Each row is a point on a landscape with many valleys, with its height.
From any point a ball rolls to the lowest of the 2 points nearest to it. It stops when none of these is lower. Distance is the straight distance between rows; heights are no part of it.
Z580: [128 153 114 169 153  60 114 184 118 158 159 123 139 107 129 170 198 126
  86 117 100  82 114 111]  (h 32.9)
Z899: [150 111 102  82 114 166 158 142 146  97 117 164 126 152 121 140 120 120
 158 100 123 111 158 148]  (h 25.8)
Z396: [150 133  39  82 138 164 140  93 130 166 123 118 122 112  93 131 147 100
 116 157 112 154 129 150]  (h 60.8)
Z679: [134 149 175  97  20 126  86 118  88 125  95 142 118 100 160 146  71 116
 131 111 141 149  98 155]  (h 35.3)
Z975: [123 173 156 149  64  98  82 150 150 127 126 151  83 175 121 158 110 155
  92 148 164 153 108 144]  (h 42.8)
Z864: [127 108 150 104 133 165 163 128 128  64 106 144  90 141 110 142 116 136
 160 127 158 148 152 178]  (h 20.4)
Z624: [111 129 131 183 173 105  96 191 132 111 162 148 152  97 154  99 128 141
 166 105 103 100 159  66]  (h 42.7)
Z636: [158 159  10 116 117 200 132  86 164  58 107 121 132 110  89  74  47 162
 108 111 177 103 140 160]  (h 45.5)
Z974: [156 131  71 101 142 194 156 124 146  71  88 112 101 138  97  83  57 146
 143  94 178  97 114 157]  (h 48.3)
Z989: [138 154 150 140 131 153 171 154 131 139 155 107 151  91 152 115 181 126
 134 168 119 122 170 126]  (h 55.1)
Z898: [139  80 167 128  67  65 119 114 119 148 123  92 101 136 132 152 148 155
  87 126 123 132 126 161]  (h 35.7)
Z738: [132 154 155 123  68 152 115 103 109  87  82 140 109 118 181 140 104 113
 143 114  98 157 100 162]  (h 32.2)
Z760: [141 105 130 157 148 119  88 164 147 173 136 129 153  92 167 166 147 103
 126 148  81 154 143  95]  (h 37.3)
Z453: [132 113 141 118  87 130  46 123 141 121 133 148 123  89 176 134 126 120
 134 114 164 148 124 118]  (h 29.1)
Z78: [152  76 122  99 170 132 141 133 122 174 132 137 144 144 125 125 103  89
 133 173  89 149 100 125]  (h 54.5)
Z772: [127 100  53 132 200 152 170 108 130 111 119 159 125 122 142 119 150 140
 135 113 112  76 112  96]  (h 1.8)
Z970: [192 143 111 166 193 166 184 123 135  84  78 139 135 177 128  88 107 149
  97  78 137 126 130  89]  (h 36.9)
Z454: [133 122 108  65  96 111  88 130 153 136 105  90  92 153 132 144 114  99
 127 175 111  97  69 160]  (h 23.5)
Z388: [155  92 156 147  88 131  26  97 172 165 145 124 124 104 152 163 136 167
 119 119 178 157 114 155]  (h 32.6)
Z657: [131  66 161 150 117  81  96 131 112 124 166 129 115  82 140 134 139 111
 108 121 190 103 135 124]  (h 50.3)
Z563: [119 114 188 186 122 109 107 131 158 166 194 112 181 135 173 138 156 166
 142 154 126  66 119 112]  (h 51.5)
Z674: [150 151 123 116 110 182 167 109  87  56  92 121 119 157 127 108  96 115
 124  72 127 150 157 109]  (h 44.6)
Z18: [ 89 159 164 140 113 131 129 143 137 176 107 105 125 148 167 101 157 158
 175 112  97 166 145 137]  (h 54.8)
Z615: [126 145 192 169 129 111 144 134  63  95 112 150 119 174 120  88 137 123
 115 115 157 114 129  72]  (h 44.5)
Z500: [112 101  88  82  85 116 152 158 108 146 129 121  69 111 106 119 166 131
 137 168 156 124  95 160]  (h 64.3)
Z324: [140  74  85  60 135 141 184 123 117 134  82 130  94 111  89 116 148 133
 155 174 148 121  92 168]  (h 63.6)
Z390: [123 147 114 123  93 141 133 152 144 154 145 100 105 120 157 120 132 149
 143  85  72 155 162 149]  (h 53.2)
Z540: [144 128 141 168 124  58  78 184 159 130 159 128 144 102 118 160 192 162
  76 125 159  63  76 132]  (h 38.7)
Z399: [109 133  76 101 158 147 183 106 144 120 133 156 134 156 116 109 163 127
 146 130 142  65  79 122]  (h 10.2)
Z739: [ 95 157  87 182 170 157 116 156 158  84 132 176 165 104 146 106 164 152
 166 119 124 108 173  79]  (h 39.6)
Z708: [123 153  80 106 137 178 214 101 149 114 138 132 106 191 121 109 117 146
 132 117 146  94 113 109]  (h 17.0)
Z123: [ 94 100 127 162 181 105 123 125 116 155 122 143 102  99 132 171 143 116
 163 142 165 120 117 106]  (h 64.2)
Z405: [126  88 176 162 112  90 119 158 109  80 116 173 124 121 119 109 129 165
 139 165 136 166 139 138]  (h 5.2)
Z492: [136 110 145 146 146 154 150  82  75  68 125 121 110 178 138 124  84  75
 149 118 142 154 144 112]  (h 46.9)
Z410: [144 119  97  90 156 157 166  78 134 152  74 122 124 138  96 124 147 134
 120 154 128 164 149 119]  (h 61.6)
Z139: [146 119 119 130 158 163 120  88 125 124 104 133 133 145 127  65 100 129
 138 104  97 154 168 118]  (h 59.2)
Z2: [129  56 141 134 218 116 153 105  91 125 163 142  97 133 121 116 102  93
 147  93 121 136 135 114]  (h 52.2)
Z590: [116 101 145 142  84  99  76 150 132 153 195 123 132 119 117 133 136 148
 105 150 174 106 127 117]  (h 48.4)
Z971: [116 172  80 122 112 181 146  69 129  58 121 156  96 108 129 105  83 133
 144 143 110 164 135 152]  (h 38.5)
Z248: [112 120 131 128 131 129 103 162 155 124 146 139 143 115 150 120 105 122
 150 165  71 174 140 116]  (h 34.2)
Z159: [115 156 132  96  36 125  98 164 114 147 188 103 134  84 133 157  98 113
  94 172 128 128  82 174]  (h 29.6)
Z443: [138 119 209 163 150  67  79 125 122 182 162  95 179 137 148 113 122 103
 112 116 118  87 129 105]  (h 48.1)
Z549: [133 144 124 131 151 147 125 128 138 107  77  93  98 169 119 112  98 130
 143 118 115 175 192 120]  (h 57.9)
Z818: [147 109 171 198 166 109 118 170  99  61 128 152 119 108 145 114 125 150
 139 161 136 138 172  85]  (h 15.3)
Z68: [100 137 184 130  68 131 113 113 141 168 119  74 137 144 144 141 125 148
 170 144 144 161 156 143]  (h 56.0)
Z135: [128 112 183 102 152 100 160 151 122 165 156 120 129 146 101 173 164 120
 118 116 130 132 131 181]  (h 60.5)
Z880: [ 95 173 134 165 170 168 139 148 146 138  76 101 109 155 129  85 139 159
 168 107 106 172 175 103]  (h 56.3)
Z998: [125 173  82 137 164 164 134 159 156  72 110 156 166 131 108  77 137 133
 139 101 136  91 142  90]  (h 35.9)
Z645: [111 122 144 115 108 130 128 129 130  65 106 169 102 144 122  98 123 143
 146 147 131 119 109 160]  (h 13.9)
Z151: [138 137 122 174 162 130 105 168 137  75 126 161 110  69 160 129 126 126
 126 140 123 175 172  75]  (h 24.6)
Z251: [129 120 129  82  98 169 174 131 106 164 139  73 140 112 122 112 174 113
 130 157 113 136 174 157]  (h 57.0)
Z887: [141  84 121 103 219 128 151 105 112 153 155 122 152 132 128 118 115  78
 125 112  85  99 114 127]  (h 53.5)
Z219: [143 124 165 117 111 100 117 174 131 182 146 145 147 144 113 183 114 125
 114 127 143 162 119 161]  (h 59.1)
Z692: [135 157 160 120  31 147  80 117 109 164 149 116 126  98 143 132  88 125
 114 143 169 157 104 192]  (h 33.6)
Z843: [136 143  72 155 170 112 108 154 137 146 156 127 107  97 124 126 209 144
 100 128  87  88 154 104]  (h 25.9)
Z505: [144  97 106  66 144 126 165 131 102 145 103 173 132 106  92 149 160 107
 136 137 112 139  99 167]  (h 62.9)
Z483: [111 121 127  91  99 111 109 157 152  86 116 156 179 141 102  94 114 125
 151 154 120 117 125 138]  (h 19.9)
Z918: [117 163 114 114  96 175 128  89 127  81  91 131 127 136 175 132 121  93
 162  78 120 131  87 112]  (h 28.6)
Z610: [ 72 147 122  85 122 123 166 106  98  97 100 127 165 134  75  81  66  95
 149 125 123 136 123 132]  (h 15.8)
Z630: [123  99 127 115 189 153 145  70 126 143  71 152 130 143 134 149 146 101
 137 139 170 137 144  76]  (h 62.6)
Z902: [126 117 135 140 148 163 106 176 140  78 118 148 114 109 146 127 126 131
 172 133 119 196 164 124]  (h 30.5)
Z822: [135  95  63 109 164 121 169  86 113 124  94 136  95 115 117 133 203 135
 103 115 142  72 137  90]  (h 12.6)
Z346: [161 102  98 119 129 127  65 126 144 142 115 168 117  98 155 148 190 115
 116 113 144 123 122 119]  (h 24.7)
Z59: [117 119 206 212 178 107 101 155 131 177 178 110 153  87 140 159 116 182
 172 146 175 107 128 128]  (h 48.0)
Z883: [ 94 153 108  86  90 176 157  81 121 129 121 143 110 172 109 108  90 122
 161 145 142 101 102 131]  (h 22.5)
Z143: [117 159 133  95  72 110  90 141 157 182 151  54 144 119  97 153 103 105
  89 183 131 119  77 172]  (h 23.9)
Z341: [146 133  97  69  74 133 179 144 111 164 147  89 130 147  84 110 147 135
 107 172  72 107 157 157]  (h 58.3)
Z468: [144 140  58 135 134 179 169  59 101  90  67 119 103 167  92  89  71 176
 124 103 174 163 130 133]  (h 51.4)
Z881: [145 152 123 154 146 148 154 110 138  76  69 169 115 139 151 107 159 159
 148 109 121 154 123 100]  (h 31.1)
Z171: [140 161  74 139 121 185 147 103 118  66  71 109 116 179 113  64  33 169
 150 122 143 132  89 150]  (h 50.1)
Z403: [126 121 144 154 157  80 118 130 130 233 174  96 187 132 104 184 174 117
  92 146  92 105 144 114]  (h 52.5)
Z650: [129 169 136 127 113 159 163 138 116  69 122 113 146  93 162  98 114 115
 121  82  93 160 153  93]  (h 48.2)
Z762: [131 116 143 125 162 118 173 147  99 141 118 160 110 117 101 162 149 139
 128 107 126 154 142 149]  (h 61.8)
Z861: [122 122  90 142 124  90 145 105 133 215 178 119 170 136  73 183 175 120
  96 177  70 139 140 151]  (h 53.7)
Z936: [ 96  99 170 156 156  95 141  97  83  99 174 146  99 129 145 153 105 113
 124  88 124 136 137 142]  (h 50.6)
Z542: [124 127 110  90 167 152 191 119 145  93  73  78 145 129 115  67 105 117
 143 130 122 130 114 126]  (h 25.4)
Z120: [121 113 183 158 133 133 139 116  90  72 142 109 123 138 135 139  75  85
 140  82 112 165 122 159]  (h 48.6)
Z544: [165 145  93 118 190 155 200 103 149 101  80 110 150 135 128  88 109 143
  86 100  79 123 105 119]  (h 31.0)
Z335: [109 106 185 145 104  84  99 116 135 147 174 111 159 132 117 166  73 135
 121 126 137 163 115 169]  (h 58.0)
Z387: [137 139 162 144  99 104  72 163 156 163 200 115 183 104 128 172 111 138
  89 132 174 124  94 113]  (h 46.2)
Z553: [140 125 140 183 158 108 160 156 110  36  96 189 121 124 153 100 142 160
 134 136  99 114 117  96]  (h 24.8)
Z810: [124 108 180 154 128  60  73 184 162 114 156 139 172 112 140 189 133 147
 104 122 179  84  83  89]  (h 43.0)
Z943: [119 133 150 161 155 100  80 152 137 179 182 103  96  98 136 136 132 107
 100 104 149 147 152 138]  (h 43.1)
Z927: [ 69 153 125  83  76  98  74 102 137 137 127  83 145 136 115 147 103 101
 117 149 115 103  80 168]  (h 17.9)
Z833: [116 121  89  72 153 142 172 122 133 102 119 120 172 151  74  91  70 119
 131 138 123 103 156 141]  (h 20.2)
Z147: [132 135  86  97 134 159 183 168 140  91 120 127 179 123  96 116 148 130
 131  78 103  98 146 124]  (h 30.9)
Z87: [122 158 110 133 152 145 156 180 132 127 135 139 131  96 154  84 123 120
 147  64  89 147 141 114]  (h 51.0)
Z718: [122 164 168 128  77 106 126 131  75  79  89 178 120 184 118 113 109 119
 109  96 139 136 110 107]  (h 47.1)
Z108: [129 127 171 161 147 132 115 121 148 165 154 126 177 127 167 125 180 146
 145 161 117 111 170  90]  (h 53.1)
Z446: [163 103 121 135  82 105  33 123 178 165 176  87 113 108 132 215 148 150
 119 117 147 127  82 190]  (h 35.8)
Z499: [109 196  79 121 121 156 161  83 150  85  92 162 126 121 151 114 149 164
 130 114 109 152 126 132]  (h 35.2)
Z350: [153 145 157 119  70  88 103 120 134 153 105 126  83 173 118 159 125 158
  91 126 133 130 107 200]  (h 39.2)
Z556: [118 109 230 217 151  97 124 109 114 147 176 100 149 126 167 174 141 187
 164 154 162  69 137 116]  (h 49.7)
Z494: [144 164 136  90  53 103 123 139 123 128 112 181 106 156 123 157 118 132
  81 154 125 143 128 113]  (h 46.4)
Z633: [125  69 156 117 118  71 149 100 110 178 137 104  92 159 131 135 145 126
  87 143 141 110 132 112]  (h 32.3)
Z803: [117 138 157 121 126 105  99 135 143 184 161  88 160 155 129 144 165  95
  99 115 113  87 151 119]  (h 50.5)
Z497: [101 144  76  92 116 189 166  68 123 136 102 135 122 121 159  91 102 120
 174 111 141 138  87 105]  (h 25.3)
Z893: [128 158 124 144 112 105 104 172 140 170 152 141 134  85 163 183 117  90
  91 170 113 158 118  65]  (h 40.7)
Z937: [116 121 153  97 121 105 130 110 137 153 100  83 108 161 124 158 137  87
 119 151 148 123 107 136]  (h 28.3)
Z545: [118 104 124 130 202 135 139  99 103 160 109 138  90 121 134 123 145  65
 149 133 174 104  96 101]  (h 63.4)
Z639: [157  98  69 134 177 126  90 105 125 145 132 166 126  87 136 123 191 126
 121 109  83  92 155  90]  (h 19.2)
Z807: [143 163 147 155 152 161 175 122  79  82  85 122 129 158 124  69 114 120
 127  90 151 132 122  66]  (h 41.4)
Z532: [149 130 167 178 182 102  46 133 139 177 189 139 136 122 140 112 140 103
 120 130 135 100 139 136]  (h 45.8)
Z172: [ 89 128 194 165 125 111 104 100 133 163 139  89 137 172 145 154 101 126
 144 147 155 171 120 130]  (h 56.9)
Z601: [134 140 114 128 101 120  72 157 160 184 182  97  93 130 126 190 138 116
 108 101 163 124 134 162]  (h 39.5)
Z920: [136  79 124 103 135 119 137 130 128 196 154 133 146 134 107 156 141 118
 114 178  56 159 141 155]  (h 54.6)
Z690: [168 115  53  97 124 137 141 137 131 167 136  99 141 126  61 126 144 109
 104 154  47 136 157 118]  (h 59.7)
Z166: [111 116 164 193 153  80  86 188 150 129 167 131 134  85 133 137 144 153
 159 150 147  98 136 113]  (h 45.7)
Z15: [ 80 139 147  87  89  87 146 125 108 131  83 133 181 134 102 117 127 104
 145 139 117 149  99 135]  (h 19.8)
Z854: [130 171  39 114 138 187 148 109 169  63 133 144 117 111 124 110  82 145
 107 124 129 113 148 146]  (h 42.1)
Z962: [124 166 143  77  48 124 140 101  95 118 116 159 120 141 116 116 120 114
 107 109 138 116 137 124]  (h 49.2)
Z305: [122  92  97 122 101 103 129 141 111 141 130 125  66  87 141 122 167 146
 137 111 140 127 138 141]  (h 65.3)

Where does a ball stop that starts at each point below?
Z500 => Z807
Z549 => Z807
Z468 => Z405
Z962 => Z927
Z78 => Z807
Z403 => Z639
Z171 => Z405
Z341 => Z645

Call two points neighbours if one is among the 2 nearest of the other. Go from one point of each pair to the other, from neighbour to neighbour, staying as low as possible. Name the highest point that can't be avoided.
Z927 / Z405 => Z962
Z610 / Z645 => Z483
Z927 / Z772 => Z679
